Each row is a point on a landscape with many peaks, with its height.
A climber steps from a point to the highest of its 2 nearest points, and stops where none of them is higher. Distance is the straight distance between rows; heights are no part of it.
<283> h=160: [158 120  62 110 173  89 125 120 145  86 157 146 178 108 151 139 124 102
 135  86 144 121 188 161 123 113 136 184 138 177  95 119 122 143 140  96
 113  63 169 139 123 155 144 170 112  92  69 157 122 101  99 146 137 137
 168 207 102 158 114 184 118]
<15> h=247: [109 181 213 132  72 130 144 103 121 157  55  93  96 130 118 123  92 111
 103 133 130 124 132 110 152 149 156 120 104 108 138 154  83 100 112 114
 149 137 116 173 134 105 131 118  99 115 110 119 101 138 193  91 139 149
 102  81 136 153 162 114  98]
<787> h=380: [141 133 127  66 108 103  98 100 159 120 125 102 143 155 192 163 116 145
 114  97 138 170  98 105 170 122 151  90 113  78 154  87  70 117 139  81
 115 124 101 179 136 115 133 177  58 102 150 113 112 162 115 132 158 138
 144 145 145 211 131 141 152]
<178> h=668: [ 98 160 105 101 188 156 136 159 171  72 162  97 141 113 135 142 184 157
 129 121 126  73 138 162 180 123 109 136 148 159 120  93 144 156 120 134
  90 160 146 112 150 149 145 117 123  95 105 145 142 102 115 161 114 144
 195 189 115 119 130 121 132]
<906> h=182: [152 157 100 121 134  78 105 120 167  68 142 141 159 121 175 135 137 121
  80  89 148 114 198 126 156 133 111 161 114 152 100 111  83 112 139 102
 109  67 170 180 115 136 139 213 118  99 107 118  95 121 110 121 177 162
 129 188 129 170  77 174 134]
<307> h=404: [109  97 134 165 104 147 127 107 156 132 176 132 105 140 148 138 163 170
  86 135 136 126 117 152 139  97  64 100 156 176 138  89 165 159 113 131
 103 157 167 138 149  98 132 105 153 140 139 111 145 154  67 141 127  93
 110 150 144  43  93  65 173]
<963> h=163: [158  99 156 167 130 112 120 142 121 128 166 139  40 142 119 144 112 138
  89 130 117 184 131 143 121  66 122  81 223 191 121 189  97 113 126 156
 135 152 154 132  91 117 120 164 124 160  58 105 155 111 150 170 118 157
 168 108  76  84 141 125 107]
<485> h=602: [161 139  88  52 119 103  72 132 136 101 160 122 129 195 156 139  84 149
 171 138 106 163  97 102 112 138 134  97 159  80 111 123 133 146 124 116
 125 140 107 102 119 138 112 143 117 155 127 113 114 135  91 127 134 108
 106 160 111 167 136 167 190]
<831> h=416: [163 126 151  80  92  89 135  74 156 128 133 135 120 130 173 191 126 112
 108 120 140 178 116 154 168 102 188 124 114 124  99 108 111 142 121  94
 140 128 144 149 106 118 130 187  39  98 109 135 108 129 104 134 114 120
 149 136 110 210 147 151 138]
<606> h=544: [104 137 115 110 106 139 128 133  73  91 166 129 117 134 118  99 170 131
 183 138 128  70 187 162 133 159 118 129 121 161  64 167 166 136 109 157
 181  88 156 101 129 170 106 111 177 128  67 155 138 145  79 104 121 137
 143 157 142  71 115 184 120]
<362> h=397: [162  95 165 170 100  83 132 112 117 118 125 160 179 121 143 129 103 114
 143 151 107 216 108  85  58 159 154 146 133 113 109 100 138 110 126 122
 127 141 158 113  71 108 119 117 136 160 130 122 106 109 127  74 162  78
  35  97 141 139 152 146 155]
<538> h=703: [159 119 116 127 151 119 160 184 129 175 130 109 193 103 119 133 101 106
 153  93 130  90 103  97 166 126 160 127 117  85 203 111 106 118 185  89
  91 159 104 152 162 120 169 112  88 131 142  77 101 110 147 121 154 112
 168 144 116 195 172 106 122]
<778> h=285: [ 63 137 143 146 101 145 150 127 101 108 102 102  87  91 114 111 156 131
 181 155  92 144 160 184 131 139 168 132  89 107 127 128 135  93 105 148
 190 143 153 110 101 116 101  96 184 118 166 170 173 152 161 125  82 130
 114 104 147  88 128 126 111]
<967> h=443: [143 108 135  63 119 138  90  46 126 107 133 168 142 185 150 139 138 143
 126 109 199 104 126  93 100 153  77 103 101 145  59 153 148 178  89 117
 115  75  94 117 163 187 135 107  95  93  93 150 114 141 108 108 150 143
 133 147 154 138 138 156 104]
<1038> h=248: [ 82 137 168 140 113 184 154 109 134 164  64 148  93 126  99 122 130 125
 128 135 155 112  94  95 103 137 131 125  90 100 135 132 149 126 112 141
 145 142  59 117 173 154 111  79 140 150 151 125 172 145 171 109 114 146
 113  61 169 103 140  93  85]
<380> h=588: [143 177 145 144 136 134 139  98 109 178 113  80  75 151 108 112  78 146
 101 108  54 179 109 209 126 103 146 149 136 125 121 192 128  96 115 147
 139 113 112 129 148 106 134 132 112 120 135 146 119 103 147 145 104  95
 109 144 100 100 135 133 154]
<1101> h=411: [134 161  97 115 179 156 114 171 133 187 119 104  78 112  92 137 133 102
  84 127 116 106 100 144 145  60 158 120 190 104 182 152 116 137 145 153
 139  87  85 121 127 109 105 181  95 157 112 133 162 104 139 193  63 156
 199 111  89 118 140  84  94]
<299> h=210: [135 116 115 150 107 156 147  78 148 174 136 191 132 154 124 149 151 135
  89 144 165 128 107 132  88 106  87 151  62 101 120 152 199 147 124 154
 122  97  80  83 163 153  92 122 154 143 204 114 131 142  98 103 109 112
  59 114 169  81  84  97 138]
<583> h=623: [129 114  76  89 179 165 123 153 164  86 129 142 115 155 124 158 144 152
 137 105 152  97 124 156 142  87 109 128 157 176 102 130 139 163  99 127
  83 155 111 108 151 162 158 118 101 102  57 136 176 107 147 181 112 145
 223 173 107 144 149 137  94]
<22> h=587: [100 130 148 132  90 146 167 122  93 108 143 140 167 106 111 103 181 104
 185 139 148  65 163 139 117 186 168 150  80 113  82 112 211 139 126 158
 183 130 155  95 105 135 123  81 179 125 116 155 127 129  85  88 116 116
  96 127 160  99 157 177 125]
<835> h=106: [ 99  82 129 144 163 156 110 200  85 156 118 112 158 113 108 107  74 130
 153 149 112 150 100 134  94 115  99 126 193 151 171 140 126 148  98  87
  89 134 123 122 135 124 132  80 129 126  72 135 152 122 166 164 100 112
 160 114 156  84 157  54 123]
<56> h=582: [162 114  99  90 173 151 101 133 119 109 106 141 131 184 109 148  83 146
 173 125 113 143 117 136  88 109  99 119 140 179  86 174 114 157  82 135
  94 129 101  97 159 178 136 110  81 113  70 163 139 116 162 156 128 131
 174 143 117 143 151 150 111]
<608> h=530: [101  96 125 135 185 128 116 138 150 111  88 146 189 116 146 101 118 125
 147 114 138 145  96  91  66 166 100 153 152 124 152  74 125 132  98 126
  81 154 114 118 131 118 144  92 128 117 153 139 137 141 170 134 148 113
 108  82 163 141 130 131 130]
<936> h=442: [123 158 106 115 116 151 121 182 112 140 142 108  76 130 111 134 141 117
 127 156 124  85 126 153 178  83 123 127 146 116 138 170 120 141 135 149
 151 138 109 123 117 140 111 145 123 142 109 133 132 130 111 158  91 153
 182 143  94 115 119  89 105]
<162> h=376: [158 147 160 164 118  86 152 130 140 117 176 141  83 114 128 157 122 114
  74 130 101 142 146 152 159 129 138 129 162 190 123 118 118 120 141 154
 140 160 192 152  99  98 155 167 129 132 109 106  87  90 103 121 136 117
 121 131  80 121 123 151 153]
<995> h=425: [100  81  90 148 162 117 160 135 192 126 136 113 130  78 159 161 160 146
 102  87 110 158 142 196 168  83 164 169 114 151 180 100 123  85 162 100
  92 144 172 166 135 112 157 139 108  80 132 129 181 117 171 173 116 106
 203 176 122 126 117 104 114]
<730> h=580: [112 116  80 166 219 124 118 141 161  58 103 136 159 101 129 123 151 136
 159 120 105 148 126 135  76 155 107 162 138 158 136  85 101 106 122 171
  97 161 159 102 117 121 147 121 170 112 174 158 144 108 178 152 151 129
 130 125 111 139  96 199 125]
<527> h=361: [165 147 168 116  71  76 114 124  96 108 166 124 120 141 122 138 110  94
 150 179  97 184 134  94 101 165 145 104 153 108  78 115 120 119 111 150
 173 126 168 105  65 103 108 177 145 173 136 132  81 120  93  81 144 117
  47  97 112 148 143 162 174]
<1067> h=231: [ 99 170 162 126  65 137 167 113 157 127  58 147 102 121 125 168 105  91
  98 151 149 148 127 135 138 112 173 148  98 121 112 131 121 111 112 124
 169 159 120 156  88 108 128 142 107 123 111 118 134 120 185 114  93 122
 134  77 117 182 141 125  87]
<580> h=350: [112  87 169 146  56 118 119 148  92  90 142 150 123 133 126 114 111 131
 163 160 143 153 146 113  79 150 114  80 168 173  84 150 143 151  93 107
 150 135 157 132  78 143 120 110 149 136  50 124 115 167 117 109 120 119
 114 109 164  91 133 117 136]
<80> h=636: [123  96 148 178 153 116 202 125 114 138 133 127 196  79  83  98 161 105
 189 113 131  82 133 107 109 182 158 181  93 121 129  83 193 118 149 145
 138 155 160  87 131 126 155  49 152 130 140 145 105 102 102  87 139  84
  78  93 131 128 179 145 126]
<781> h=348: [118 152 123  90 153 109  97 149 151  95 120  87 114 116 156 114 131 135
 104 117 127 120 122 102 176 131 137  92 176 107 176  85  73 119 134  97
 126 156 135 183 119  93 138 162 107 120 107 120 151 141 151 172 139 158
 175 135 123 155 127 127 134]
<200> h=627: [117 149 104  67 133 127 149 117 151 177 103  80 190 129 136 115 125 116
 139 100 126 120  65 112 161 149 187 147 119  36 190  77 156 128 153  73
 133 136  71 141 159  93 132 102  89 144 171 117 128 103 141 127 117 101
 143 135 136 214 185 108 155]
<239> h=481: [140 141 100  75 132 143 117  77 148 118 146 177 183 153 152 142 159 115
 124 119 217  58 112  58 119 163 115 127  85  91 108  96 178 167 131 135
 122  85  82  91 147 165 110 129 127 131 171 118 116 132 103 100 141 130
 111 123 153 143 123 153 114]
<557> h=172: [105 121  70 105  77 168  97  96 168 123  97 183 122 196 182 173 133 152
 119 130 139 197  96 136 103  99 112 132  60  82  96 160 168 110 129 123
 151 136  71 115 122 152 112 153 131 123 176 102 189 169 145 134 103 122
 125 148 164 156  75 150 138]
<783> h=541: [151 114 119 147 149 132 181  64 135 193 109 119  92 142 125 123 121 144
 116  79  58 222  98 193 101  96 205 168  98 111 135 156 158  74 136 140
 151 106 109 119 148 108 122 129  94 119 160 157 184 113 160 150  96  94
 122 142 112 131 152 144 153]
<177> h=264: [133 143 153 136  76 116 137 152 103 179 146 118 161  93 121 140 138  91
 117 163 142 102 135 131 153 112 119 118 108  72 156 139 113 141 139 106
 135  94 125 137 119 118  97 147 104 127 158 104  72 145  90 107 115 137
 107  96 144 128 121  52 125]
<1055> h=329: [154 140 128 122 140 107 133 130 143 131 189 103  66 142 124 115 137 175
 128  90  85  95 132 121 200 104 140  93 123 134 156 140 105  88 191 142
 131 160 131 152 167 142 155 129 158 127 139  90 146 112 110 134 167 140
 149 178  62 120 142 180 147]
<1078> h=141: [170  71 116 133  98 108 146 103 129  94 144 185 149 113 147 162 150 131
 153 110 143 133 183 146 131  95 156 157  98 156  88 149 134 132 138  85
 147  92 155 134 103 167 130 150 104  94  69 132 152 144 127 125 127 132
 166 167 116 153 119 146  91]
<834> h=306: [144 115 118 133 135 122 139 113 101 155 152 103 117 122 120  88 134 155
 159  68  91  80 130 119 170 125 175 110 112  79 161 146 141  92 172 111
 164  99 106 139 183 137 136 114 153 147 125 135 161 126 120 122 138 122
 157 172 104 117 150 152 133]
<593> h=146: [147 104 143 167 109 122  98 177  93 156 147 107  53 154 125 116  52 170
  96 125  62 175 123 126 117  91  99  78 197 178 154 180  75 114 132 121
 113 161 149 153 129 120 147 125 154 151  89  76 123 123 145 151 121 122
 129 145  95  77 126 112 158]
<367> h=342: [ 96  98 107 147 148 150  77 127 147  74  93 185 175 137 152 106 150 147
 115 116 190  86 165  89  91 170  42 145 121 177 109 121 130 124 108 110
  86 115 125 145 151 161 144 100 193 105 108 113 130 164 149 119 174 161
 131 147 167 102  72 138 105]
<489> h=197: [139 158 130 125 132 120 107 131 119 135 107 156  93 129 108 131 112  64
  64 185 166 143 121 106 129 114 120 123 165 118 115 159  91 173 113 175
 151  98 115 121  72 116  88 225 117 174 146 135 107 121 142 144 107 202
 145  42 114 171  90  89  76]
<222> h=528: [120 118 164 128  65  95 151  76  89 106 171 105 115 105 138 137 155 159
 137 142  98 153 163 195 138 125 129 101 123 144 107 155 114 132 106 121
 147 106 198 156 109 102 111 142 109  65 116 163 102 165  97 119 110 136
 101 130 148  83 102 120 148]
<351> h=325: [132 148 162  83  71  93 113 165  65 120 150  87 143 132 111 108  93  99
 219 161 103 113 135  86 137 187 170  92 141  76 113 132 120 132 130 110
 168 134 134 112  91 102 115 111 145 164 121 131  95 131  85  74 121 116
  89 106 131 136 172 150 166]
<179> h=295: [146 151 162  75 158 110 129 127  75 114 149  70 142 106  83 103 151  97
 201 145 110 101 114  93 123 175 170  86 161  87 108 116 125 154 119 151
 164 109 128  84 126 109 107 109 109 147 114 163  99 124  93 104 143 136
 122  87 130 144 196 162 136]
<704> h=540: [128 190 138 114 157 150 116 136 127 150  81  75 111 146 101 106  94 148
  88 120  94 100 119 170 145 130  95 140 117 149 139 166 105 123 111 137
 100 136  99 139 176 136 150 108 104 104 126 132  90 105 162 136 140 130
 121 141 110 124 132 121 124]
<571> h=89: [ 88 105 104 101 164 165 156 103 113 178 122 113 160 105 115  98 135 140
 178  96 125 124  94 155 105 136 191 148 117  86 132 136 214 138 117 117
 145  78  80  99 189 127 115  75 119 148 132 185 188 109 139 158  73  92
 147 122 168 112 178 128 127]
<123> h=126: [143  80 139 161 149 118  96 168  87 151 146 110 122 114 124  78  84 149
 129 121  93 146 121 105 100 120 104  95 214 144 180 139 105 115 132  91
 121 113 146 143 141 104 131 107 149 167  62 111 141 133 124 140 119 128
 131 122 121  67 137  94 145]
<394> h=68: [ 68 144 133 119 133 168 178 141 133 157 123  89 167 107 127 105 136 140
 139 119 127  84 114 167 149 123 158 152 114 114 145  93 199 148 101 104
 121 131 117 131 168 103 133  81 133 125 125 149 153 103 105 140  68  69
 131 152 164 104 168  71 151]
<1027> h=311: [ 94 122 143 153  66 117 149 154 106 140 134 105 132  96 135 122 105 129
 166 162  81 164 150 157 140 150 192 146 103  92 142 107 132  89 130 111
 179 180 146 131  81  92 115 111 165 139 188 128 152 133 141 115  91  81
  80 116 132 121 127 132 169]
<865> h=691: [131 120 146 164 201 117 192 138 104 160 133  71 155  83  75  92 154 155
 190  96  76  93 110 124 144 169 120 148 112 130 161  97 145  94 165 151
 102 179 162 102 173 111 180  55 163 142 190 136 108  90 117 112 165  88
  92 130 107 123 160 143 152]
<167> h=480: [ 81  79 124 140 101 115  96 139 125 128  95 157 196 123 174  86  94 116
 130 131 168 133 121  41  80 168 113 132 147  94 164  77 129 122 119  69
 103 124 112 142  98 113 123 101 172 138 133 101 140 158 138 102 146  94
  84 113 174 116 125 112 136]
<994> h=446: [165 130 138  96  76 111 167 102 122 144 155 138 108 122 136 214 140 128
 131 144 136 160 126 184 176  53 134 122  96 127  96 163 114 156 127 132
 136 139 145 141 114 156 136 189  41  89 121 139 114 141 116 157  95 153
 170 142 110 190 119  87 102]
<480> h=220: [116 180 140 114 109 123 125 162 162  95  82 118 162 108 117 139 134  73
  92 125 189  45 162  93 183 157  92 154  96 143 125 108  91 131 132 102
 102 143 121 174 116 152 150 147 109 105 129  98  63 125 151 110 160 169
 145 102 124 184 122 109  69]
<999> h=635: [139 113  87 151 249 114 139 140 134  99 132  82 183  83  99  90 165 126
 195  94 104  80 128 124 121 176 113 173 136 143 148  84 129 117 161 157
  84 141 169 100 160 118 173  88 146 116 167 154 108  87 115 138 176 129
 119 154 105 143 132 177 130]
<196> h=450: [ 96 115  94 134 149 175  94 175 125 142 130 131 138 148 143 106 124 149
  65 116 171  75 132 132 130 109  57 117 190 159 141 125 157 174 117 113
  81 115 125 132 169 127 128 108 149 136  91 112 126 133  81 145 123 121
 156 167 150  47  86  55 136]
<749> h=381: [142  95 146 144 110 135 106 137  91 114  94 166 143 158 129 107  67 133
 170 123 123 164 154 120  45 156 115 136 135 154  73 185 139 125  96 103
 125  80 106 116 132 164 119  89 152 132  58 140 140 136 152  98 126 114
  89 129 162  86 140 160 117]
<677> h=125: [150  80  82 106 132 122 130  90 135  96 117 183 147 142 168 132 153 129
 170  91 141 144 151 133  96 116 186 151  69  99  97 141 159 115 139 110
 163  80 107 112 123 165 124 133 126 111 132 146 185 138 155 123 135 126
 158 147 138 161 134 196 104]
<817> h=199: [ 91 135 112 141  76 145 134 114 142  95 106 200  81 152 151 150 141  98
  84 173 186 142 134 132 132 104 120 136 147 169  76 133 157 145 100 152
 177 155 150 130  39 143 105 187 158 152  99 132 169 118 136 151  95 149
 158 108 114 148  75 133 108]
<681> h=561: [177  96  95 142 192 115 111  89 154 139 124 166 146 126 150  95 142 123
 100  68 162 112 129  54  98 138 138 136 102 121 157 117 111  88 172 130
 111  78  94 135 163 150 155 124 116 131 158 126 141 119 136 128 193 139
 124 135 114 152 133 186 110]
<1062> h=265: [ 94 167 182 162 127 154 141 155 106 143  54  84  93  86  90 109 130 126
 149 147 104 119 125 143 130 157 135 134  88 113 159 151  92  82 125 156
 157 156 110 135 123 131 125  97 157 132 162 129 141 142 215 112 123 153
 116  63 147 117 129 107  90]
<824> h=317: [ 87 125 105 117 178 170 100 134 123 103 104 122 159 117 141  83 155 169
 133  72 142  56 175 129 138 146  93 159  91 142 126 136 127  88 138 109
 100  89 119 152 197 167 154  89 184  84 119 135 142 152 155 123 166 160
 149 176 161  77 104 149  90]
<99> h=351: [171 169 151 124 119 100 126 126 156 110 218 105  61 136 116 164 155 146
 102 127 119 114 137 131 228 113 119  84 135 158 119 113 105 130 154 157
 125 189 157 155 139 118 162 168 112 135 131  88  91 109  71 129 153 143
 141 174  81 146 104 136 173]
<440> h=108: [126 117  86 109 161 147 131  73 101 135 116 148 142 108 119  97 146 110
 160  96 146 109 149 131  80 147 188 180  98  79 115 150 182 120 118 125
 166  36  81  76 143 141 101 111 145 136 136 192 183 129 118 119  96 122
 116 124 159  93 137 168 111]
<603> h=189: [147  84 103 134 109 151 106  65 149 150  96 213 146 161 161 168 140 135
 100 106 172 173  94  97  77 109 114 132  46  93 114 164 156 113 132 131
 118  83  65 102 155 173 101 136 121 142 189 106 174 155 146  99 127 136
 107 113 171 141  91 129  95]
<930> h=341: [128 110 112 161  86 122 150 178 132 168 145 142 149 109 132 157  97 109
 151 182  91 181  96 154 127 100 161 143 110  99 155 108 130 114 151 112
 136 188 130 107  84 108 114 120 118 142 191 102 124 138 128 130 111  74
  95  99 118 164 130  77 169]
<292> h=575: [116 138 105 111 101 108 145  87 139  94 170  98 105 110 162 152 152 184
 121 122  87 174 153 229 177  93 157 147 112 145 100 131 137 118 125 127
 149 119 172 140 123 114 129 155 105  80 126 161 146 138  92 154  89 101
 144 199 119 107 105 138 161]
<674> h=215: [129 122 152 174  84 112 108 139 163 112 117 147 105 146 163 130  96 137
  79 136 119 199 116  83 112 129 123 103 122 134 168 110  85  80 141 124
 124 190 135 167  80  99 135 143 134 147 151  84 121 122 167 115 155 114
  92 105 109 156 108 146 155]
<886> h=496: [169  78 124 176 189 102 148  85 134 189 109 111 128  87 140 118 117 146
 101  80  83 176 106 155  97 108 155 137 128 116 183 125 107  95 142 119
 102  89 131 138 164 111 127 135  97 116 141 154 147 136 157 156 137 115
 134 111 126 118 146 116 129]
<100> h=237: [123 176 144 114 106 117 148 170 128 117 120  91 172  74  99 152 179  67
 121 173 177  60 157 147 188 141 107 130 106 118 147 112  90 150 131 142
 127 122 139 138  96 133 114 164  92  95 141 129  59 134 138 129 128 191
 156  91 152 155 118  71  67]
<501> h=319: [111  84 129 164  48 118 115 178  89 119 148 150 181 120 143 142  93 131
 169 190 121 159 145 127 100 132  94 114 144 147 111 129 126 149 116  86
 120 156 161 125  77 117 117  99 175 121 121 103 102 156 100  98 115  88
  82 127 163 101 106  74 163]
<793> h=539: [151 112 130 105 175 133  90 124 104  85 128 112 110 174 101 135 116 162
 169 155 104 161 113 136  71 162  61  95 160 184  77 151 113 156  70 164
  88 152 152  92 151 138 124 101 128 120 106 159  95 135 137 139 149 136
 120 147 139 114 124 166 157]
<519> h=375: [ 99 149  98 172 121 144 168 197 158 177 151 128 113 127 105 182 123 119
 134 182  72 179 115 205 153  69 118 160 118 161 146 145 129 131 135 161
 132 212 131 100  95 116 128 133 136 129 188  94 122 100 138 155  90  90
 138 118  96 136 108  74 149]
<944> h=405: [ 99 160 150 165 108 140 158 158 134 136 138 131  98 138 102 142 121 119
 105 181 102 119 122 167 142 129 119 151 131 183 114 117 156 141 113 173
 146 201 153 104 104 107 144 121 148 138 143 117 107  92 114 133 101  96
 113 115  97 118 117 121 149]
<185> h=433: [126  63 178 185 120  98 137 110 118 141 141 171 175  94 133 110 126 128
 112 138 151 167 102  73  71 158 138 120 153 114 153  71 138 127 132  97
 121 122 161 141 102  94 128  87 152 164 132 109 119 142  91  85 164  89
  68  90 170  87 144  98 162]
<595> h=494: [102 187 112 110 128 181 104 171 147 146  91 104 131 186 151 100  90 174
  47 110 134  90 115 140 147 127  52 131 152 147 140 146 140 132 118 109
  93 145  83 157 183 131 159 105 148 124 101  91 107 124 116 130 127 122
 130 189 135  83  95  82 161]
<258> h=483: [171 128 179 131  99 111 148  76 115 157 141 119 116 139 119 187 113 138
 109 162 101 170 121 193 137 100  92 117 113 168  96 171 105 162  97 141
 103 122 167 128 130 122 121 147  79  84 149 148  73 134 112 129 112 140
 106 112 133 126  93  75 137]
<676> h=370: [ 97 101  96 155 173 144 118 125 163  74 163 154 149 133 146 118 184 175
 114 135 168  98 124 110 122 136  62 120 122 180 118  63 151 137 114 134
  79 165 162 123 155 127 140  96 187 121 155 114 141 147  94 134 165 126
 122 158 148  98  86 144 149]
<1046> h=622: [131 158 107 101 184 121 154 114 160  69 155  82 107 116 131 161 180 168
 159  90  97 127 154 209 189 109 156 164 109 152 109 113 130 124 136 152
 125 132 167 120 162 137 149 127 117  72 120 173 147  92 114 157 141 128
 186 216  87 138 142 163 132]
<506> h=251: [100 143 144 120 102  98 108 137 133  98 113 110  74 101 126 133 144  90
 137 169 124 169 129  79 145 132 186  78 145  77 142  97  51 112 149 146
 190 131 126 129  57  82 102 175 150 174 159 144 150 165 167 126 124 172
 126  73 120 139 126 141 111]
<309> h=201: [167 180 139 108 123  85 110 140 170  89 141 119 144 135 149 141 130 108
  77  97 148  81 166  88 193 156  91 137 101 155 125 114  70 115 155 113
  95 129 149 193 149 141 173 162 106 104 124  78  55 125 101  98 204 161
 109 172 106 179 110 141 133]
<740> h=232: [127 119 160 172 121 116 112 112 156  90 119 155  69 126 142 121 130 138
  89 147 106 221 100  69  92 128 171  95 145 117 138 105  69  82 137 179
 144 181 136 135  58  99 112 159 133 177 172 128 147 124 200 131 144 162
  99  73 115 150 122 163 109]
<929> h=511: [101 169 122  80  93 181 122 124  99 116 121 147  97 153 101 119 158 115
 175 154 156  59 153 154 131 138 129 130  91 117  69 187 170 151 112 168
 180  76  92  86 118 180  89 128 162 120 111 171 152 143 109 116  96 163
 138 129 147  90 118 147  76]
<664> h=178: [162 138 150 168 165 124 117 164 114 137 125 118  70 136  94 130 102 108
  79 147 113 149 119 121 114 103  79 105 189 169 146 154  76 139 125 190
 111 150 137 118  89 116 114 183 132 157 119 113 100 108 151 169 116 168
 149  65  76 126 126 111  98]
<851> h=216: [114 174 104 119  64 141 123 148 151 136  81 171  90 145 136 161 110  85
  72 171 175 135 138 115 152  95 129 120 104 113 123 141 108 126 135 136
 157 148 102 160  59 118  98 198 129 142 134  91 146 139 150 130  98 157
 141 104 122 176  90  98  91]
<802> h=677: [106 151 100  59  79 131 115 137 138 145 152 101 156 169 158 124 115 122
 167 142 131 133  84 113 151 131 195  97 137  37 145  98 166 150 142  82
 148 144  93 127 120  94 116 135 104 152 143 137 152 146  84 123  98  91
 128 159 140 165 158 117 192]
<281> h=521: [153 134  90 112 185 133 124  96 169 131 140 189 141 163 137 106 160 120
  95  96 179  79 109  60 102 151 105 142 118 132 127  70 185 151 154 160
 101 122  98 108 166 144 152 123 149 156 148 111 136  93  70 117 178 115
 109 157 103 140 122 195 140]
<560> h=549: [179 104 111 109 142 119  78 140 100 102 198 139  88 172 110 131 127 153
 170 148  83 151 102 114  90 132  99  90 172 145 103 153 115 151 136 166
 135 146 142  87 124 150 117 132 152 178 129 122 133 126 113 140 157 121
 121 147  99 118 130 187 170]
<37> h=289: [121 128  84 119 153 152 113 166  84 138 113 101 169  98 118  76 100 132
 172  62 118  54 182 127 140 147 133 166 128 117 144 169 136 114 154  76
 116  69 112 139 182 151 148 102 163 142  73 132 128 115 132 124 146 139
 164 193 127 100 135 133 121]
<514> h=297: [134 125 119 150  61 116 103 179  80 151 160 143 179 124 122 142  90  79
 144 198 126 121 138 103 128 141  89 120 119 108 134 137 130 166 142 115
 131 118 129  96  75 120  85 147 154 148 170  93  62 140  81  88 116 114
  59  93 128 130 103  78 140]
<877> h=460: [153  71 120 152 197 101 142  82 148 148 115 137 126  80 131 151 152 130
  89  89 138 177 134 171 114  79 141 143 139 165 147 115 102 127 128 126
  95  87 176 158 137 121 132 161  62  81 111 160 151 125 172 180 113 138
 185 111 117 146 129 112  94]
<669> h=414: [156 104 150 101 103 118 110  64  94 124 129 139 124 173 148 116  95 155
 142  99 126 142 151 122 109 130 102 115 111 134  76 198 130 139 104 104
 119  48 119 140 171 168 113 116 114  98  83 144 104 144 111  93 148 124
 101 153 147 104 139 163 138]
<248> h=603: [199 117 133 171 205 109 134 125 138 154 148 117 132 101  83 110 142 129
 113  85 118  87 137  98 134 132 104 117  87 124 180 117  94  93 192 157
  86 111 124 127 182 152 157 120 115 127 198 102  79 122 134 119 199 144
 115 116  95 141 127 146 120]
<513> h=34: [108 158 168 150  89 144 129 117 132 179  75 133 110 155 127 124  97 112
  41 156 171 137 122 125 113 113  78 137 197 177 107 150 152 170  72 122
 112 122 113 143 118 104 118 117  99 124  59 122 111 112 105 138  96 133
 106  89 141  98 128  73 116]
<243> h=272: [118 152 181 114 161 127 114 136  97 114 119  72  69  96  61  84 149 103
 146 149 101 121 115  68 126 168 160  87 182 108 137 111  93 122 133 181
 168 131 130 100  99  91 112 129 136 171 136 145 125 135 153 115 147 172
 121  64 122 115 168 148 112]
<278> h=50: [ 96 142 173 116  98 153 159 113 121 171  79 130 159 134 125 117  95 107
 119 130 155 112 121 155 113 135 136 162 133 126 104 127 171 166  94  86
 114 127 117 138 152 118 121  79  94  98  75 135 113 116 136 120  87 105
 124 101 155 132 164  86 122]
<946> h=324: [124 147 108 109 126 116  76 159 138 112 103 138  94 167 152 105  88 103
  95 113 151 122 133  56 120 125 144  93 181 100 162 114  82 114 147 107
 138 115 109 173  93  96 133 183 136 172  76  91 162 132 153 150 133 159
 159 115 108 146 142 144 124]
<34> h=230: [ 97 160 170 135 124 170 163  81 136 174 106 126 112 148 100 100 158 137
 106 131 145  74 104 111 118 154 109 135  75 101 145 111 190 131 118 166
 130 128  85 120 196 136 113  82 148 136 193 138 126 136 104  92 117  93
  60  97 173  74 113 107 124]
<76> h=476: [104 154 111  79 144 165  96 121 122  99 141 114 114 142 125 130 166 124
 126 164 171  92 117 132 131 115 115 110 162 113 105 119 138 167  93 152
 150  99 108  97 119 146  83 148 119 125 132 165 149 145 108 152 103 173
 167 104 139 113 113 119 100]
<937> h=646: [154  84 131 191 158 109 179 169 139 163 145 123 153  86  87 156 142 123
 160 132 113 112 132 129 144 110 119 125  88 122 200 113  87 115 193 117
  89 168 122 132 145 151 150 107 113 119 199  92 109 147 157 120 167 127
 145 121 116 155 129  91 113]

Call two points neighbours if one is among the 2 nearest of the other. Go from one point of each pair to the other, from neighbour to neighbour, staying as high as possible. Name the lowest point that can't be avoided.
<802> / <538> => <200>
<802> / <178> => <793>
<944> / <380> => <37>

For each start below, name the point where the climber stops.
<37> => <380>
<278> => <538>
<946> => <178>
<906> => <538>
<506> => <865>
<1101> => <865>
<749> => <538>
